A landscape with many peaks, sampled at points; each row gives a point and its height.
A climber steps from a point to the highest of its 2 nearest points, and stops where none of them is higher. Distance is the straight distance between rows; heights are no part of it.
k965 (h 610): [ 65  22 -29  -6 -19  -1  -4  12  59  38 -27 -17 -36  18  11  -5  -2  29
  23 -45]
k389 (h 380): [-43 -18 -29  -4   9  15   4  -7 -19  -1   2   2 -54 -46  -4 -31  10  16
  17 -19]
k332 (h 348): [-21  12 -23   9  -1  29  12  -4 -16  13  21   6 -16 -35  -1 -31  -3  10
  20 -47]
k909 (h 588): [ 23  29   2  -8   6  56  39 -19 -29   8  -7 -19  39   2  11  -9   5 -12
  14 -17]
k327 (h 381): [-20 -39 -15  -4   9 -26 -59   3  13 -14 -28   0 -58 -54 -17 -32 -10  32
   2   5]
k991 (h 680): [  7  58   6  45 -32  -2  23  33  -1  16  -2 -23  52  19   6  20   3 -17
  15 -10]
k765 (h 733): [ 33   9  -7 -29  -9  40  26 -20  37  23 -41 -31  -8  -8   5  -4  14  17
   8  22]
k517 (h 716): [ 24  33  13 -16  -1  24 -10  16  34  -5 -44 -76  30  27  19  37   6  -2
  11  52]
k199 (h 487): [ -6  -9  10  31  -7   3 -85  13 -10 -64  -2 -26 -22  10  -7  -4  -4  14
   9   9]
k938 (h 151): [-30   7 -41  15   8 -14  52 -15 -31  45  11  28   3 -62  21 -15   2 -27
   3 -56]
k263 (h 727): [  4  30  36   5  -6  24 -19   8 -13 -21  20  -7   8  22  -9  17  20  -1
  10  33]
k629 (h 61): [ -8  -4 -21  19 -19 -26  28  30  20  46  21  44 -22  -4 -20 -24  -9  37
   7 -45]
k649 (h 443): [-10 -26  -3  12   1  28 -58 -20  -6 -55 -10 -15 -34 -26   0 -15  -2  10
  10  13]
k665 (h 378): [-11 -64 -18 -26  20  24  23 -70 -17 -58 -34 -15 -35 -32  21  19  20 -46
 -44  53]
k670 (h 107): [-51  -9 -10  46 -31 -38 -12  25  -9  10  39  54  19 -29 -20 -32 -28  17
 -15 -43]
k702 (h 623): [ -2 -12  26  -3  34   8 -32  40  -7 -49  55   9   7  45   8  34  -7  14
  16  43]
k177 (h 656): [ 12   7  39 -10  17  27 -35  -4 -19 -67  40  -2   2  34  10  44  16 -20
   3  48]
k77 (h 242): [ 22  38   3   2   0  18  56 -19  -5  54  34  27  19  -6  12  -7  -1 -18
  10 -47]
k137 (h 593): [-52  -6 -35 -38  19   2  56 -28 -55  22 -32 -12 -19 -40   9   2  39 -39
 -15   8]
k526 (h 649): [-33 -19 -51 -25  10  11  45 -21 -12  25 -65 -34 -43 -41  11 -10  25 -14
   1   4]
k330 (h 350): [  5 -71 -11   0  14   8 -12 -46  11 -56 -34  -3 -45 -41  13   8   5 -16
 -26  53]
k121 (h 279): [  4  33  45 -13  34   9  40 -30 -24  45  61  24  32 -26  11 -19   3 -40
   3 -22]
k651 (h 502): [ 46 -21   7   5  29  -4 -42  54  70  14 -28 -49 -31  13   8   6 -37  43
  15  31]
k861 (h 767): [-33   3   7  10   8 -21 -49  64 -17 -25  43  10  16  52   3  11 -18  24
  27   6]
k672 (h 182): [-23  18 -10  -2  37 -11  70 -35 -35  62  28  14  14 -49  39 -21 -11 -53
  -4 -62]
k922 (h 579): [-25  60  21  42 -13 -30   0  45 -11   0  23 -24  49  34   1  42  12 -24
  17  15]
k3 (h 679): [-11  17 -43 -56   5  30  81 -46 -22  43 -43 -14  19  -6   8 -18  20 -15
 -16 -28]
k606 (h 103): [ 11 -15 -26  27 -40 -45  49  31  21  49  25  58 -22  19 -11 -23 -32  29
 -15 -90]
k570 (h 418): [ 18 -36  16 -52   3  31  17 -90 -33 -64 -34  -1  20  -3   0  27  27 -39
 -50  40]
k718 (h 319): [-47   6   0   6 -16 -55 -38  94  19  19   7  -7   8  78 -13  -7 -47  46
  12 -19]
k754 (h 88): [ 46   1 -14   6 -26 -40   0  56  43  34   7  22 -34  68  -8  -7 -21  47
  12 -55]
k462 (h 388): [-29 -13  21   8  35 -25  33 -20 -49  29  59  52  -6 -39  -7 -24   1 -21
  -3 -18]
k174 (h 734): [ 19  35 -38 -35 -34  10  54 -36  16  56 -57 -17   1  -4  -4 -14  28  -4
  -9 -29]
k317 (h 351): [ 40 -27  18 -13  -4   6 -35 -34  23 -59 -25  -9   0  -4  -3  35  23 -14
 -15  69]
k831 (h 161): [-16  -4   1  33 -52 -35  21  66  26  45  41  54  10  48  -7 -24 -47  30
 -24 -65]
k444 (h 402): [-38   2   9   9  12 -51 -44  91  28   6  -5 -47 -20  79 -11  10 -35  47
  22  10]
k644 (h 210): [ 11  27 -11  17   8   2  70 -30 -11  65  38  22  17 -25  44 -13 -23 -43
 -11 -91]
k84 (h 273): [ 13  -9 -21  -3   4 -14 -31  13  21   5  -7  26   1 -34 -15  -4  14  26
  24  21]
k796 (h 569): [-21  -7   1  44 -18 -37 -82  28 -16 -58   7   3   7  17 -21  -4 -10  12
  10 -12]
k875 (h 600): [  4  52  -7  36 -46  11  28  -5   3  40 -21 -10  46  -9  -5 -10   9 -14
   2 -22]
k946 (h 384): [ 44 -40   8 -36  -9  24 -15 -74  14 -83 -39  -4  23   1  13  39  16 -41
 -44  57]
k209 (h 529): [ -6  19  25   0  10  -3 -62  36  33 -30  10 -41 -12  41   5  38   7   8
  17  55]
k33 (h 191): [ 13  13  32   7  13 -16  26  63   0  12  48  16  17  58 -12  25  -6  24
  21   7]
k36 (h 235): [-32   1  -4  18 -54 -61 -18  88  35  41  14  23  19  75 -10 -21 -58  33
  -8 -45]
k647 (h 336): [ 12 -29   7 -41   8  78  51 -46  14 -20 -19 -25   4 -15  22   5   3  -7
 -16  56]
k849 (h 791): [ 24  47   4  -1 -13  28  15  17   5  -2 -28 -48  53  26  11  31  14  -5
  26  18]
k863 (h 258): [-11   6  19  18  -1 -17   9  42 -12  22  61  50  26  20 -13 -11 -12  16
   8 -16]
k88 (h 355): [-17 -34 -15 -50  11  52  20 -65 -10 -30 -30 -26 -13 -25  11  -4  16 -20
 -31  56]
k546 (h 53): [ 23 -14  -6  -4 -11 -20   7  41  42  45   3  25 -36  27 -28 -22 -11  54
  17 -26]
k81 (h 647): [ 19  19  22  -9  25  -1 -30  40  70 -11 -29 -97  -7  25  29  49 -19  -4
   8  68]
k169 (h 96): [-36 -15   3  47 -27 -37  30  44   4  41  55  70  30  -7   2 -26 -53  13
 -30 -60]
k678 (h 584): [ 10   4  21  -5   8   5 -52  15  41 -58 -10 -68   0  37  25  55   1 -17
   2  86]
k757 (h 137): [ 28  11  -2   8  -1 -19  25  71  23  14  26   3 -13  81   2  20 -13  39
  25 -27]
k123 (h 335): [ -2 -35   4   5   7 -44 -85  31  27  -2 -26  -4 -28 -24 -26 -32 -30  48
   3   3]
k312 (h 543): [  6  39  35  -7  10  46  18 -25 -49 -15  14 -17  56   7   8   1   5 -30
   4   9]
k411 (h 556): [ 62   3  -6   0   6  -2 -10  50  66  26 -19 -29 -39  37   8  12 -14  35
  25 -10]
k268 (h 479): [-15  23  -3 -13  -9  22 -21 -56 -37 -10   6  21  33 -27   1  -8  22 -38
  -9  -3]
k410 (h 453): [ 12  -9  23 -65  15  31  28 -82 -52 -36 -16 -10  65  -2  -9  11  17 -29
 -46  32]
k597 (h 496): [ 11  28  45 -43  23  26  31 -60 -63  -8   7 -11  84  -1  -1  -4   7 -43
 -24  11]
k545 (h 165): [-26 -19  -4  36  -6 -32 -29   6 -45 -29  32  50  10 -21 -21 -20 -14  11
  -1 -27]
k908 (h 789): [ 33 -11  21  -4   2  41  -3  10  40  -3 -15 -27 -29  -1  -5   0   2  23
  11  43]
k105 (h 108): [ -8   7 -25  44  -2 -24  46  11 -12  42  27  44  34 -46  13 -11 -22  -1
  -1 -62]
k874 (h 284): [ 22 -41   2   7   3   2 -29 -72 -25 -72 -35  16 -33  -5 -12  18  33 -37
 -25  -4]
k82 (h 287): [  0   0  -8   8  -7 -24 -54  41  32  15  -7   3  -7 -17 -18 -21 -18  44
  20  -7]
k814 (h 527): [-40   6  -2 -25  12  -9  28 -66 -69   7 -10  16  -4 -43  -7  -1  40 -64
 -28   4]
k138 (h 532): [-13  36   6  26 -28   8   2 -19 -19  14  14  27  42 -27  -2 -10  14 -26
  -2  -5]
k395 (h 694): [ 13  -5 -30 -23   0  24  17 -27  29  35 -74 -43 -31 -38   0 -19  10   9
   0  15]
k136 (h 323): [-17  19  39   8  24 -10  27  -1 -15  45  80  54  13  -9   0 -23  -8 -12
  -2 -27]
k375 (h 806): [ 11  28  14   9 -16  27  -4  19  18  10  10 -15  -9  20 -13  -6  12  13
  26   4]
k989 (h 414): [-25 -40 -29  -8  13  17 -37 -21   3 -24 -18 -15 -60 -57   5 -19   6  14
   5  14]
k49 (h 474): [-28  13  21   7  18 -29 -56  64  39  -8   3 -59 -36  64  -5  30 -12  26
  18  47]
k198 (h 671): [ 40  28 -42  -9 -30  -5  33  -8  37  55 -31   8 -16  -7   1 -10  14   8
  18 -48]
k456 (h 254): [ 27 -26  32  19   6   4 -30 -38 -31 -77   1  24 -10  15 -21  25  24 -16
 -16  20]
k770 (h 318): [ -1 -69 -23   7  13 -19 -47 -45  -8 -73 -34  14 -64 -32 -10   9  19 -10
 -26   6]
k430 (h 314): [ 25 -20   3  -8   9 -14 -49  -6  22 -24 -27  11  -2 -24 -12  11  15  16
   8  57]
k51 (h 637): [  5   4 -22 -38   1  45  57 -45 -29  16 -38 -19  31 -16  -1 -10  13  -5
  -9  10]
k643 (h 462): [-44  -3   3  11  10 -23  15 -46 -55  12  29  42  -7 -54  -5 -13  21 -54
 -20 -13]
k344 (h 218): [  3 -31  13  19  20  -8 -37 -12 -41 -54  28  44   1  -4 -15   7   4   2
  -2   6]

Call two points neighbours if one is among the 2 nearest of the other. Go from one point of each pair to the other, from neighbour to neighbour, staying as high as possible. Name the lowest point that can't be avoided.
k849 and k665 => k647
k375 and k849 => k922
k174 and k991 => k651
k861 and k375 => k702

For each start below, name the point where the climber stops.
k670 => k665
k430 => k174
k718 => k849
k546 => k375
k77 => k375
